Points, in no order, along strands that fork and pass close to each other.
In the rows, zero is written as 128.
Points whose rows are less than 112 apart are linked; no others are. Some points are linked to none.
deri: [158 113 127 121 161 132 111 148 103 111 147 124 118 122 155 133 113 110
 111  92  91 119 152 140 152 166 152 115 144 100 151 109 110 136 136 113
 118 148 124 113  84 123 177 119 144 116 151  94 122 137  95 135  60 101
 103 104  94 131 179 122 155]
nufa: [161 105 113 125 117 140  81 125 144  75 178 107 101 105 130 132 128 127
 115 145  68 115 140 172 155 147 117 137 149  97 118 122 148 151 143 132
 126 139 131 118 116 120 136 113 146 154 125 113 131 154  93 148 102 119
 135 107 120 137 159 164 144]
keza: [120 149 116 154 132 139 229 148 113 236  64 162 123 143 134 129 107 133
 133  92 208 121 135  70  84 103 162  94  65 159 131 168 111 113 116 135
 156 115 100 133 157 133 128 138  90 109 165 123  83  94 158 113 205 159
 115 172 146 140 110 106 118]
Kib: [ 98 127 215 137 161 133  87 102  76 131 133  92 179 149 129  98 109 137
 123 151 138 158 128 114 182 121 130 102 146 137 187 105  85 176  86 129
 116 111 131 115  97 136 135 153 156 100  74 136 122  62  61  74  69 122
 137 142 105  75 127 104 148]
Motu: [154 131 112 171 169 131 179 119 100 209 108 109 155 145 125 160 134 135
  86  70 151 124 117  99 115 140 153  70  97 128 192 138  73 139 147  94
 186 116  97 150  81 158 205 128 147 113 165  55  92  85 129 125 103 153
 101 156  84  99 139  64 151]
Gupit: [116 112 164  93 104 156  72 109 138  65 155  59 151 125  99 129 158 134
 183 196  93 163 113 162 164 116  68 147 149 108 147 124 135 147 105 134
 102 110 124 113 168 126  56 116 148 139  25 198 156  86  72  94 112 162
 167 132 155  92 159 170 114]
mepuf: [178 116  57 128 104  96 166 118 170 162 120 151 130 142 120 133 141 144
 136 134 141 128  80 121  97 153 116 190  99 153  74 145 136  82 149 110
 168 138 114 188 150 161 144 102 111 149 179 106 150 167 186 189 185 174
 144 144 172 155 104 162 108]
Suvo: [ 84 151 205 170 173 141 113  72  87 158 131  85 175 162 113 105 120 153
  94 167 159 141 108 104 168 110 142  80 141 151 201 123  91 187 102 146
 153  83 129 123 101 139 139 153 163 109  90 121 108  57  81  66 113 133
 148 166  88  58 109  81 161]
met: [136 131 101 116  93 131  94 126 176  70 155 121  98 127 123 121 135 124
 135 164 105 124 109 159 124 120  94 165 136 126  84 126 172 125 142 134
 110 131 142 127 150 123  99 115 132 152 124 144 150 181 153 162 157 123
 148 109 149 149 110 162 114]
rubu: [164 124 113 123 157 116 166 167 107 168 105 146 124 134 162 146 111 113
 117  59 134 121 147 109 106 157 162  99 114 119 144 118  87 109 133 105
 129 143 118 131  95 134 187 116 119 104 172  91 108 115 124 137  92 117
  87 124 112 127 174 101 145]
zoso: [ 85 157 155 176 164 149 168 128  95 211  89 130 153 146 141 106 127 122
  89  89 204 129 147  73 138  90 166  45 104 140 180 131  96 156 116 134
 150 101 136 123 104 138 157 140 134  84 152  92  93  74 133  92 146 125
  95 179 105  92 114  55 148]
Sove: [108 141 158 149 141 143 116 101 134 151 126 107 122 158 121 108 112 152
 102 153 134 131 115 124 123 114 129  89 138 147 168 137 132 156 103 123
 151  88 124 123 112 129 122 119 139 131 130 120 115  88  92 115 112 143
 146 146  94 111 126 111 138]
Bub: [ 86 154 158 111 135 130 140 158 117 129  87 160 113 141 142 107 100 126
 140 123 154 125 149 111  94 105 143 112 128 148 125 128 140 118  98 138
  96 110 127  99 134 104  95 144  98 126 128 168 129 113 126 104 123 108
 125 122 126 152 109 117 116]
gapav: [150  92 141 118 105 153  62 114 123  52 195  81 120  79 115 135 144 116
 138 169  63 132 147 186 196 134 102 135 150  90 123 124 135 171 140 138
 102 150 134 113 132 119 116 117 154 156  71 132 135 146  68 131 100 122
 149 105 139 130 174 183 141]
zibo: [ 99 161 148 186 168 157 166 108  99 210  99 113 158 153 132 115 130 128
  80 108 191 129 137  82 140 101 158  49 105 144 190 139  99 166 123 127
 167  91 128 127 100 144 164 139 143 100 150  82  85  76 134  98 145 136
 110 176  89  86 115  58 152]
lalad: [120 128 116 100  60 138  77 107 186  36 166  92 124 114  78 117 157 108
 178 184 106 143  80 180 152  89  68 179 142 120  73 122 166 130 163 140
  89 127 164 125 171 129  50 129 142 160  77 163 187 197 161 147 179 127
 158 123 162 124  88 153 101]
zase: [136 145 118 151 147 134 182 137 118 202  92 139 123 150 141 129 111 136
 107  94 168 124 139  92  91 122 152  85  95 149 148 147 106 125 113 109
 158 107 114 133 119 135 153 120 110 112 167 103  96  96 135 128 141 149
 111 155 118 130 137 100 134]
mitat: [110 132 172 148 167 124 114 135  84 162 119 119 159 143 147 110 104 117
  98  81 149 131 132 102 163 123 156  78 131 124 178 101  77 165 114 113
 122 127 136 123  59 134 169 139 143  90 137  83 111  95  95 101  67  96
 101 144  87 103 131  72 155]
nozir: [165 129 100 118 137 108 206 167 113 194  82 171 120 135 160 150  96 125
 135  75 160 111 134  99  75 153 156 125  89 145 108 137  99  85 133 123
 129 146 103 140 132 134 161 122  90 121 174 123 100 123 154 137 154 140
 102 135 150 153 152 128 127]
Sugid: [131 149 103 161 134 133 153  95 156 185 115 118 110 159 113 125 129 150
  95 143 147 126 106 105  95 121 123 105 114 154 150 162 136 131 116 108
 196  86 112 146 126 144 127 106 124 141 156  93 108 105 128 144 152 166
 144 154 111 128 114 119 130]
bigu: [ 86 134 186  99 148 129 103 161  81 111 115 153 127 115 153 101 109  98
 151 111 131 147 171 118 150 122 144 102 153 129 128 101 118 129  97 128
  78 137 139  96 117 102 108 147 119 115 108 156 133 108  87  95  86  87
 115 114 120 145 135 115 124]
kenu: [ 89 146 176 142 159 135 134 138  97 169 100 136 140 147 147  98 102 127
 111 103 170 132 147  99 134  99 155  71 129 146 162 118 106 152  99 124
 123 104 138 113 103 122 135 138 121  99 135 118 112  84 102  95 107 113
 112 153 100 113 121  83 140]
bosup: [198 101  50 129 111 105 120 131 172  93 171 134 101  99 131 158 156 130
 112 125  84 108 126 163 131 169 115 182 128 101  69 133 147  95 175 123
 156 163 149 166 138 133 165 107 132 140 161  99 137 191 169 191 150 137
 117  99 156 132 141 171 138]
Vinu: [ 70 139 202 132 159 128 111 138  75 159 102 136 150 140 142  89 108 115
 120  96 170 146 152  96 162  97 158  72 141 145 159 104  94 150  93 130
 104 115 149 115 100 120 131 154 127  87 116 123 123  75  87  81  92 101
 109 153 110 105 114  74 137]
tulot: [111 143 163 169 172 133 134 124  91 187 116 110 163 148 139 120 116 123
  79  83 163 126 128  93 150 114 157  66 119 127 189 114  75 166 120 113
 145 113 125 131  63 141 177 140 144  89 142  74 100  90 110 102  86 113
 101 158  81  90 126  61 158]
durun: [152 121 116 120 121 133  96 142 140  81 160 124  96 116 142 128 123 119
 119 143  84 120 144 161 136 143 116 136 143 109 104 122 155 139 137 133
 114 137 131 115 126 112 130 111 137 148 132 131 132 160 115 150 112 118
 133 101 128 148 152 158 136]
san: [117 160 107 189 155 158 191  90 121 226 103 112 135 151 120 133 138 141
  88 123 181 129 128  77 116 117 147  63  98 158 177 166 109 148 123 115
 206  83 112 144 124 147 157 124 139 128 156  80  80  82 142 114 173 172
 128 180  91 108 120  79 140]
goli: [157 133 103 121 132 123 139 152 140 125 126 146  98 137 154 138 111 124
 119 117 115 114 140 128  96 150 130 142 125 130 107 128 139 110 131 121
 122 134 122 126 128 123 144 111 118 133 163 127 119 150 143 155 126 125
 118 110 132 156 146 146 129]
gol: [100 155 124 136 128 132 208 156 121 202  59 174 120 148 135 124 103 139
 139 104 200 114 135  74  71  95 159 110  74 161 131 163 131 109 106 140
 136 113 104 119 157 125 111 143  81 105 157 147  94 104 163 114 189 135
 112 157 144 151  95 113 106]
Zotes: [105 146 131 104 133 106 150 168 108  97 128 203 106  94 171 154 119  83
 147 118 125 110 176 128  99 151 144 170 127 106  79 126 158  96 146 165
  69 179 122 100 151 101 133 152  99 119 135 182 125 197 190 121 144  71
 114  76 158 179 127 145 116]
linef: [ 83 163 182 181 175 151 128  70 101 171 124  85 164 162 113 107 125 155
  85 166 165 135 111 100 155 103 147  66 134 153 203 137 110 181 109 145
 169  76 132 123 107 138 138 147 167 116 107 107  98  65 104  72 135 141
 148 168  78  66 108  74 159]
vume: [221  86  30 118 103  81 151 125 169 136 146 145 131 106 123 153 163 144
 127 118 113 123  96 152 127 185 124 197 116 123  61 139 124  64 182 117
 180 163 132 200 138 157 174 107 128 150 168  88 160 176 185 198 170 169
 124 117 166 126 125 171 131]
geni: [105 144 152 113 129 136 120 143 131 115 116 134 106 147 135 104 107 133
 133 145 132 133 132 127 107 113 121 114 136 145 127 132 148 132 103 135
 107 103 125 108 135 111  95 128 117 139 122 167 128 116 112 117 120 123
 139 118 123 144 118 132 122]
deluk: [143  78 144 121  99 146  52  92 135  67 189  69 142  93 105 131 142 142
 130 179  62 132 123 175 186 130  99 138 154 102 146 118 130 177 127 134
 122 139 127 124 124 136 114 118 161 158  72 121 141 111  54 121  91 137
 161 125 122 115 168 177 137]
sopin: [ 94 139 111 114  58 122 113  97 181  37 163 130 136 120  76 133 185 101
 198 155 140 132  72 175 124  84  96 197 137 128  68 114 205 117 183 146
  62 152 171 134 190 136  70 138 147 134 119 173 201 235 241 162 196 117
 154 112 159 146  73 128  73]
dimot: [156 103 137 122 150 138  92 137 108  94 164 115 117 114 146 133 113 114
 111 112  77 117 150 153 161 161 143 121 152  97 150 109 121 152 139 123
 119 145 123 112  90 121 164 120 154 129 139 101 122 141  85 137  63 105
 118 105  97 131 177 136 150]
nisof: [153 125  99 131 109 108 114 130 151  57 199 151  91  84 142 164 159 102
 136 137 111 111 140 171 135 143 116 193 127  84  49 141 172 118 182 149
  93 171 162 150 166 113 150 123 130 132 140 151 126 243 215 169 171 113
 134  81 176 144 125 167 124]
Fonos: [174 121 101 154 161 124 199 136 101 215  98 122 142 137 129 163 127 130
 101  56 151 131 121 107 108 152 156  72  90 129 176 144  70 120 147  99
 177 124  93 155  95 156 204 120 135 117 175  60  97  89 132 129 106 163
  96 153 102 106 153  76 145]
mes: [177 120  55 152 103 105 136 100 194 164 128 122 121 130  95 134 156 158
 100 130 109 127  92 128 105 149 107 156 119 134 110 138 137 106 131  99
 217 121 118 177 119 161 140  94 131 153 160  65 145 137 131 185 151 169
 141 147 134 133 108 149 126]
nodam: [119 142 153 176 168 139 132 101 103 181 122 100 160 156 128 128 117 142
  75 110 147 121 117 105 139 120 150  76 124 133 197 124  92 173 124 114
 166 100 115 128  70 142 177 136 155 109 142  75  94  88 108 108  96 131
 121 157  73  93 122  72 156]
geta: [ 89 163 160 174 163 150 136  73 121 177 121  95 142 164 113 109 127 158
  85 164 160 133 109  99 137 104 143  70 132 153 193 144 120 170 108 133
 180  73 129 129 114 136 132 134 153 126 126 105 100  74 108  91 140 149
 147 166  80  85 114  82 149]
vod: [128 104 170 110 131 148  74 128  97  80 163 103 132 109 135 112 122 112
 147 158  90 148 155 152 178 138 115 124 158 107 145 113 126 161 112 132
  90 136 121 102 125 115 116 129 146 140  77 155 133 116  66 114  83 115
 142 107 127 130 164 156 129]
tida: [208 101  66 126 139 109 156 137 138 152 127 128 115 125 131 160 131 138
 102  86  91 116 124 138 103 184 140 129 120 121 134 136 105  92 158 104
 179 140 103 159 112 148 192 102 139 134 175  75 121 125 133 166 103 156
 107 109 115 127 164 136 139]
dipe: [120 147 118 151 126 135 126  94 166 151 127 109 106 160 111 114 125 157
  98 157 130 126 102 120 106 111 116 110 129 148 150 149 148 140 106 115
 180  84 118 136 124 138 112 108 135 144 142 105 119 105 110 139 137 159
 155 146 104 125 115 122 129]
bazub: [207  91  43 122 106  92 139 127 165 107 173 145 115  98 132 159 170 129
 125 120 108 116 113 155 131 178 119 205 122 108  52 137 137  75 186 124
 155 173 151 189 148 143 176 112 128 139 168 106 147 202 203 203 175 149
 119 104 174 124 132 173 130]
nol: [ 64 150 189  99 140 142 118 138  98 111  89 124 129 157 109  97 125 140
 169 152 151 150 128 118 121  96 120 114 142 141 138 133 138 119  88 148
 104  90 129 101 151  94  50 147 112 130  68 214 141  79  98  79 118 139
 147 138 125 113 103 113 115]
pob: [128 154 117 167 149 145 195 126 117 220  89 133 123 152 135 130 117 133
 102 101 186 124 135  83  99 112 152  71  90 153 158 160 106 134 116 117
 172  97 111 136 128 139 152 122 116 118 161  97  85  89 141 121 161 161
 115 165 114 124 126  90 134]
Gufa: [ 80 166 124 133 128 134 196 145 135 177  61 163 114 159 121 117 109 147
 145 126 200 113 123  80  63  82 149 120  86 165 135 168 148 108 105 145
 134 100 109 114 162 114  87 147  81 114 147 167 107 111 167 110 189 133
 125 153 142 145  79 116 101]
kuzaf: [ 73 126 217 101 154 134  89 132  61 120 116 127 165 125 136  94 115 110
 156 124 142 168 162 107 184 111 133 104 160 132 157  95  92 141  83 121
  82 128 144 106 121 111 104 158 131  94  70 165 135  68  62  74  68 103
 121 135 130 109 125 103 123]
fizin: [121 106 197 131 154 137  75 107  81 117 154  92 169 135 135 109 103 127
 120 138 110 148 136 128 185 137 133 117 153 122 184 101  91 182  99 124
 111 128 120 116  83 134 146 144 157 113  86 125 121  86  55  92  53 113
 132 132  97  98 144 122 146]
susas: [154  98 137 126 135 142  79 124 122  89 170 101 118 114 135 129 121 127
 113 133  70 121 139 162 163 149 132 124 154 101 146 110 130 163 131 126
 126 138 122 117  97 127 152 121 155 145 127 107 127 131  76 138  72 117
 132 110  97 129 167 148 147]
Kug: [129  97 170 104 126 155  64 119  97  71 166  84 152 102 125 124 137 114
 160 177  85 158 156 158 191 138 101 133 155 103 156 118 123 166 110 132
  86 137 121 104 136 123 105 127 153 134  47 167 138 103  55 105  78 125
 151 110 141 117 173 169 130]
tovel: [158 119 107  94 140  96 203 181 102 161  91 199 124 110 186 176  99  97
 145  70 150 107 159 102  85 175 166 159 106 118  82 121  95  58 152 140
  96 191 111 127 134 126 170 139  85 107 168 151 107 154 177 132 150 101
  92 106 161 153 171 140 132]
fiteb: [112 134 122 113  52 126  91  98 183  21 179 103 130 101  69 130 175  93
 196 171 120 141  83 189 158  84  73 189 140 117  60 117 178 129 185 143
  73 144 183 130 184 132  59 139 149 145  84 162 194 233 206 156 192 120
 155 119 163 130  77 140  94]
bogu: [ 72 164 122 124 121 127 190 149 138 154  64 175 124 161 117 124 109 146
 158 130 187 107 108  91  57  88 141 151  87 163 123 163 159  98 110 147
 114 115 106 108 167 115  78 150  73 117 141 184 122 135 189 114 179 117
 128 132 148 161  72 121  89]
befi: [145 136 103 113 122 120 146 153 142 117 127 163 102 134 160 141 117 118
 131 126 124 107 134 127  86 148 126 165 117 135  90 131 153 103 139 133
 104 146 124 129 148 119 135 120 109 131 158 152 122 173 176 155 153 120
 123 101 154 166 129 156 116]
bugi: [162 115  68 138  79 112  96 111 199  70 179 118 114  95 106 133 161 129
 129 154  98 124 105 167 146 130  89 189 135 109  59 122 166 117 159 123
 135 147 173 155 144 134 121 108 132 146 141  99 163 208 172 192 173 122
 136 116 160 131 108 167 122]
Lidep: [ 95 167 141 184 165 162 160  87 118 202 106 105 141 158 122 114 131 147
  85 139 180 129 128  83 130  99 152  56 114 157 190 155 118 163 116 128
 185  77 126 129 118 139 144 136 145 117 141  94  86  75 130  96 159 150
 129 174  83  92 114  71 148]
gedoz: [ 80 139 195  98 140 144 106 137  94 107 109 125 132 138 124  97 119 131
 163 151 140 155 143 124 140 108 120 108 153 133 144 120 127 132  90 141
  93 105 130  99 138 102  74 147 123 126  76 193 138  82  82  84  97 128
 141 126 125 118 119 121 121]
zipa: [116 139 116 104 129 101 180 170 111 128 105 210 123 106 175 164 108 101
 149 104 145 101 161 111  78 153 151 182 114 120  83 127 141  80 144 155
  74 186 114 109 153 116 143 149  85 108 155 177 116 182 206 122 158  85
 106  90 166 175 134 145 111]
vupop: [ 57 148 162  79 110 130 116 156  87  71  89 149 135 124  99 134 152 106
 198 145 116 146 150 134 122 112 105 173 148 112 100 119 165 105 133 172
  59 137 105  78 166  86  29 164 112 149  38 250 155 158 163  78 124 107
 140  91 151 161  81 129  91]
Fuzez: [202 108  55 132 125 102 148 125 157 157 129 127 114 127 122 153 143 149
 100 104  95 118 112 137 103 173 125 143 117 127 118 137 119  94 152 103
 192 136 109 171 118 152 172  96 135 146 173  76 131 131 133 173 123 166
 119 122 127 133 145 147 133]
Dusug: [132 117 117 107  49 136  64  96 197  37 178  71 132  91  63 122 160 115
 170 194  90 145  87 190 173  90  60 170 150 112  79 119 146 136 151 132
 108 125 173 130 158 130  47 123 144 163  59 138 191 171 122 140 171 133
 157 132 161 107 109 167 113]
pebo: [187  96  67 137 111 119  98 115 173  95 165 110 107 103 114 148 152 148
  95 127  58 106 123 163 138 157 117 150 141  99 115 118 145 125 154 117
 172 147 137 147 113 135 156 101 147 147 154  74 130 153 112 178 110 134
 126 111 121 128 149 163 143]
gugu: [104 133 167  99 138 138 100 154  96  94 125 147 112 116 151 109 110 101
 147 131 115 139 168 135 139 133 131 117 149 121 122 112 138 131 111 139
  77 137 128  93 126 102 106 140 123 133 102 167 135 128  97 110  99  96
 126 105 126 153 138 136 125]
lepa: [130 129 137 115 117 139  93 133 142  93 143 119 100 136 133 111 115 128
 127 155 102 130 129 147 127 127 113 128 144 128 118 124 152 142 120 132
 111 116 128 112 128 117 108 118 131 148 120 144 134 134 106 138 114 126
 143 111 122 143 133 151 128]
Boba: [152 136  76 159 117 120 149  89 181 180 122 122 116 146 103 125 146 155
  95 143 128 129  93 111 100 130 111 131 114 145 134 155 140 120 120  94
 217  97 112 166 126 156 125  98 133 150 160  74 130 118 125 167 157 176
 148 158 121 135 109 133 124]
tumeg: [ 84 140 210 144 163 139 105 105  82 151 120 105 164 153 125  93 111 141
 117 144 154 150 129 109 164 109 140  82 144 149 182 116  94 172  90 136
 125  97 135 112 100 129 130 150 148 103  93 135 120  62  78  76  90 124
 135 153  98  78 115  85 151]
Lif: [157 119 107 109 137 104 217 182 107 192  75 187 129 124 168 160  91 114
 145  62 164 112 146  92  79 156 167 133  91 135  99 129  91  76 137 129
 112 169 108 133 132 130 164 131  80 109 175 134 102 124 163 132 157 122
  95 130 159 150 152 125 126]
Patun: [119 105 151  95  83 150  64 102 163  61 161  56 143 124  84 129 159 137
 175 201  91 157  92 169 161 105  65 152 149 109 135 125 135 145 113 135
 113 107 131 122 166 129  45 113 151 153  32 176 169  95  76 103 128 164
 169 138 155  89 150 167 116]
rigu: [148  94 111 124  72 136  57  98 176  49 197  74 120  78  93 129 149 135
 134 182  63 127 112 190 180 112  77 152 151 102  97 119 145 152 142 135
 128 139 156 129 138 129  91 113 146 170  80 110 158 152  87 141 137 127
 156 120 141 122 141 180 132]
bupuv: [176 103  84 137 121 123 102 117 160 113 157 107 111 119 121 141 139 148
  92 124  66 108 120 154 129 153 123 136 141 108 131 119 140 133 142 113
 169 132 122 143 107 133 160 101 149 146 155  80 126 137 103 167  99 137
 128 116 105 131 152 150 139]
dos: [ 65 128 209 117 158 127  98 140  67 142 108 137 158 130 145  89 106 108
 135  98 161 156 157 102 177 101 149  85 154 140 155  96  87 144  89 125
  90 125 151 112 104 115 120 157 127  90  97 135 132  72  75  75  76  93
 110 145 117 107 115  85 131]
Gari: [198  96  43 141  97 105 103 117 189  83 178 114 109  81 103 154 170 146
 103 126  67 105 119 170 146 160 106 177 137  93  77 124 145 107 165 119
 177 162 160 163 123 133 156 102 138 144 154  71 146 183 142 194 140 131
 119 108 139 121 138 171 145]
Ter: [135 121 112 101 130  96 202 175 106 155  93 211 133 108 182 173 103 104
 153  87 152  99 155 102  78 165 162 175 105 121  77 125 118  67 150 147
  82 193 110 120 149 123 157 147  80 106 161 170 110 166 204 126 166  91
 101 100 171 167 147 147 115]
Zolok: [121 100 169  95 114 156  70 112 116  67 160  62 160 112 111 131 153 130
 181 194  93 163 137 155 181 126  79 141 153 100 163 122 127 157 102 131
  86 121 121 111 159 126  79 122 151 130  25 192 146  82  61  93  90 149
 159 119 152  97 175 173 117]
Bif: [169 117  75 131  97 108 108 121 172  63 194 135  99  92 131 154 165 115
 132 142 104 112 123 167 139 142 102 193 131  96  50 136 167 110 176 131
 114 166 173 161 158 126 146 116 130 136 149 125 142 231 204 188 173 122
 135  96 172 138 123 167 125]
fisog: [136 132 101 117 115 111 132 143 143  78 167 167 102 108 155 152 142 103
 144 137 123 110 136 149 104 148 118 193 121 109  69 135 177 108 169 152
  80 169 138 132 167 116 142 128 122 131 145 170 127 223 216 161 169 105
 133  82 170 165 118 161 111]
Vap: [ 77 157 168 151 156 142 155 140  98 189  86 142 139 144 143  98 115 125
 109  94 193 130 152  88 128  89 164  56 114 146 163 127 106 144 102 132
 130 102 139 114 114 123 132 145 120  87 143 113 105  75 119  91 130 121
 103 164 107 107 114  69 140]
fune: [ 87 150 142  95 130 112 141 172 105  96 111 197 110 100 157 139 116  95
 155 119 126 118 173 123 102 135 142 156 133 120  94 119 157 101 129 165
  63 162 122  87 148  97 108 159  97 126 123 189 135 175 169 102 134  71
 114  84 151 183 111 135 109]
zeg: [ 53 157 119 115 113 122 177 153 137 126  60 178 134 164 106 129 118 152
 172 133 179 106 100 101  58  85 139 172  97 163 121 156 171  92 121 157
  94 125 102  97 174 106  63 154  76 123 133 204 140 152 209 104 172 107
 131 121 148 165  60 122  84]
mipad: [174 124  86 128 125 121 130 137 155 128 135 134 100 137 147 137 125 135
 108 122  99 115 124 135 103 153 123 142 126 128 108 128 143 113 137 114
 144 131 124 142 126 130 147 104 126 139 164 110 124 149 138 168 128 140
 123 112 133 146 144 151 129]
kef: [ 44 145 197  90 140 137 126 153  74 120  71 150 139 138 111 106 130 131
 174 127 156 148 153 104 126  85 137 114 151 139 130 117 129 106  88 153
  96 101 132  90 152  88  47 165 102 115  69 217 142  71 102  59 113 119
 127 138 129 124  92  98 104]
keka: [209 105  74 105 152 107 175 161 120 150 119 149 111 125 156 172 120 113
 117  73 110 118 138 133 102 192 154 129 113 119 116 135  87  73 166 116
 149 159 107 149 115 144 199 113 129 123 175  99 116 133 141 155 107 140
  93 101 131 127 182 132 146]
kas: [ 40 157 132 107 109 119 165 161 120 116  61 184 141 150 107 135 124 145
 179 130 159 107 114 113  72  90 140 177 111 151 114 143 173  93 125 169
  77 133 102  82 167  98  56 167  74 124 117 222 147 156 214  85 158  94
 127 107 144 172  58 115  80]
zolan: [107 132 101 116  68 121 110 110 186  49 160 134 129 126  97 131 167 109
 176 159 135 129  81 164 115  99  93 198 133 130  69 121 199 114 169 137
  77 145 163 141 184 137  85 130 139 137 128 159 185 227 225 169 194 120
 154 112 165 147  76 145  82]
lemag: [215  95  38 124 107  84 161 122 170 162 127 149 130 119 119 143 156 148
 128 120 124 129  83 138 115 175 120 189 106 139  70 145 117  72 170 113
 188 152 117 201 137 162 161 101 124 154 175  85 161 163 179 197 173 179
 133 132 165 136 115 164 124]
nava: [134  83 132 126  77 133  53  80 177  75 182  64 144 101  86 124 147 158
 121 186  69 132  94 178 170 116  89 142 156 111 139 116 140 166 120 130
 148 125 136 135 125 145  96 111 157 164  81 104 156 104  56 125 115 147
 171 140 119 104 144 173 133]
bot: [129 103 180 121 144 143  79 118  88 104 155 101 146 125 139 109 110 123
 126 143  97 144 146 141 178 141 129 117 158 114 167 104 108 173 107 125
 102 133 122 110  96 126 138 135 155 128  91 128 128 101  55 107  59 110
 138 121 104 115 158 136 144]
vut: [ 80 154 148  97 126 123 143 170 111 114  86 180 116 122 144 119 104 115
 153 121 143 121 160 115  94 113 142 134 134 138 110 121 150 105 108 151
  76 135 127  87 144  98  91 154  92 128 122 184 129 139 143 100 129  88
 121 107 136 168 102 125 106]
zosog: [116 127 174 130 161 132 106 141  89 141 125 128 143 137 155 104 102 114
 112  93 132 133 147 113 155 129 152  91 143 123 162 103  97 156 106 113
 108 131 134 114  79 123 155 137 134 106 135 104 121 104  82 108  68  95
 108 129  92 120 147  95 147]
Gasa: [132 147 128 190 168 143 160  97 103 203 116  97 160 151 120 146 132 143
  69  96 150 118 115  96 127 129 148  69 110 132 203 136  88 160 137 102
 189 102 105 143  76 151 190 132 156 113 156  61  86  86 127 115 110 149
 114 163  74  98 124  63 153]
Gazup: [151 140 105 133 135 122 178 147 133 179  96 154 113 150 148 129 107 133
 119 105 150 117 129 103  78 136 139 121  97 150 123 143 121 110 118 116
 141 118 110 136 134 132 144 118 103 125 170 125 105 122 147 145 148 146
 114 136 136 151 133 128 121]
kop: [154  83 105 131  76 132  54  91 177  59 193  76 126  78  89 134 152 149
 116 170  54 117 113 188 179 123  91 146 154  99 112 113 147 160 138 132
 144 144 151 133 121 134 107 111 154 167  96  90 150 143  72 146 122 128
 154 123 125 120 150 177 142]
bazu: [135 151  98 149 132 134 210 125 132 216  81 148 112 158 127 131 113 141
 129 113 189 124 114  80  81 117 142 113  72 165 132 175 121 110 118 120
 173 104 102 148 153 139 128 125  96 129 167 117  90 112 160 136 193 171
 132 166 143 146 107 120 115]
mero: [163 118  77 129  88 119  96 118 187  80 167 117 103 113 120 128 146 131
 119 152  91 118 110 160 131 131  95 174 137 116  73 124 167 119 150 121
 137 140 155 145 139 133 124 105 131 149 141 108 150 187 151 180 158 124
 138 113 153 141 118 167 120]
nin: [164 124 101 137 134 127 124 126 145 143 134 121 108 141 134 135 121 145
  97 115  97 116 123 134 108 149 130 117 130 126 139 129 132 133 131 110
 159 117 118 137 107 136 155 101 134 137 161  93 117 123 115 156 104 142
 125 124 106 134 149 134 135]
rozu: [205 100  35 141 107  90 147 112 181 164 128 128 129 112  96 146 167 161
 103 113  98 125  95 136 110 171 114 160 114 126 107 135 121  89 153 100
 224 140 112 193 114 163 159  97 134 157 167  57 152 139 134 190 146 177
 129 135 138 127 117 154 134]
fek: [125 124 161 132 153 137 103 131 106 133 134 119 131 141 143 113 102 127
 111 115 117 129 139 128 143 137 144 100 144 127 162 110 112 155 110 113
 120 121 125 114  91 127 149 128 138 121 136 110 120 107  87 118  72 111
 120 125  93 125 150 113 144]
tino: [ 47 141 195  95 140 129 121 160  74 129  81 163 136 123 133 100 121 118
 154 106 159 147 165 104 134  92 150  96 149 143 128 104 118 115  88 141
  88 120 145  96 135  95  78 167 104 105  95 175 139  79  94  69 102  94
 112 136 128 137 101  92 110]
mus: [139  99 118 114  58 138  56  91 191  47 187  69 129  87  79 122 155 133
 146 193  75 137  93 189 173 101  67 157 152 112  97 120 141 148 138 133
 127 129 160 130 145 133  66 115 144 168  65 118 175 147  91 133 151 134
 162 136 148 109 128 175 124]
zaru: [ 62 135 192  88 144 125 109 160  69 114 101 165 134 106 148 105 115  96
 158 102 139 152 179 110 148 109 146 104 158 134 126  98 117 114  96 132
  72 139 144  94 130  97  93 162 111 108  97 167 142  97  88  79  91  80
 111 122 131 151 119 103 110]
Pag: [160 121 118 117 163 124 137 161 108 133 127 138 118 130 161 141 112 107
 114  75 108 118 150 124 128 165 158 108 133 112 147 113 101 121 136 110
 123 147 123 123  90 126 182 116 129 110 168  93 120 133 114 138  74 103
  94 110 104 133 180 113 151]
zese: [129 154  96 156 132 130 178 107 152 194 101 133 108 160 118 125 122 147
 112 135 165 125 107  93  83 116 128 112  97 165 140 169 131 121 113 110
 190  89 110 151 142 142 123 111 115 138 164 103 104 109 143 146 171 170
 138 158 125 139 110 121 120]
pim: [126 134 101 113  83 124 104 122 177  61 159 129 105 124 118 125 144 115
 148 163 118 126 100 158 117 115  94 180 130 127  70 127 183 117 156 138
  93 139 152 135 166 130  98 124 131 144 127 152 161 207 191 167 176 116
 147 104 161 151  93 158 106]
mibak: [109 132 179 131 143 142  97 117 111 126 133 107 134 146 128 101 109 140
 121 151 126 141 129 133 140 120 131  95 148 139 161 123 125 159 100 127
 120 103 126 112 111 125 118 128 141 131 110 140 126  89  80 104  91 127
 146 133 100 114 134 118 139]
zeva: [172 119 103 136 165 115 178 158 101 187 101 133 139 136 150 157 118 120
 109  44 135 127 129 107 112 162 163  83 106 117 164 128  69 111 142  96
 149 140 106 145  86 147 206 116 129 101 174  72 109 102 124 134  82 132
  84 130 103 110 169  82 149]
raku: [ 88 125 208 103 147 143  88 128  76 109 120 108 158 133 127 101 124 121
 161 151 128 168 153 121 169 120 118 115 158 126 160 108 109 145  81 127
  88 118 132 101 134 113  94 147 136 113  58 185 137  69  61  81  75 124
 138 125 127 108 139 125 124]
ketu: [142 132  94 118 115 115 143 145 143  94 141 168 109 123 157 149 128 114
 139 133 126 109 130 135  89 150 123 187 115 123  77 135 165  99 152 140
  91 160 128 135 162 121 137 124 112 131 156 164 127 201 205 163 166 114
 131  92 165 167 124 162 111]

A fork is a point with three links, a tip a point with one. Leave the first point through the second and follow the links. Name the first fork or tip that comes.
Kug; Zolok -> Patun
gol; keza -> Sugid
kenu; Vap -> Lidep
nol; kef -> gugu

Name the points in between on the shortest way along the links from the first point to the second, in order.
Suvo; zase -> linef > geta > Lidep > san > pob
Dusug; mero -> lalad > fiteb > sopin > zolan > pim > met
bot; Zolok -> vod > Kug
Gufa; kas -> bogu > zeg
linef; fizin -> Suvo > tumeg > Kib
tovel; lepa -> Ter > zipa > Zotes > fune > vut > Bub > geni
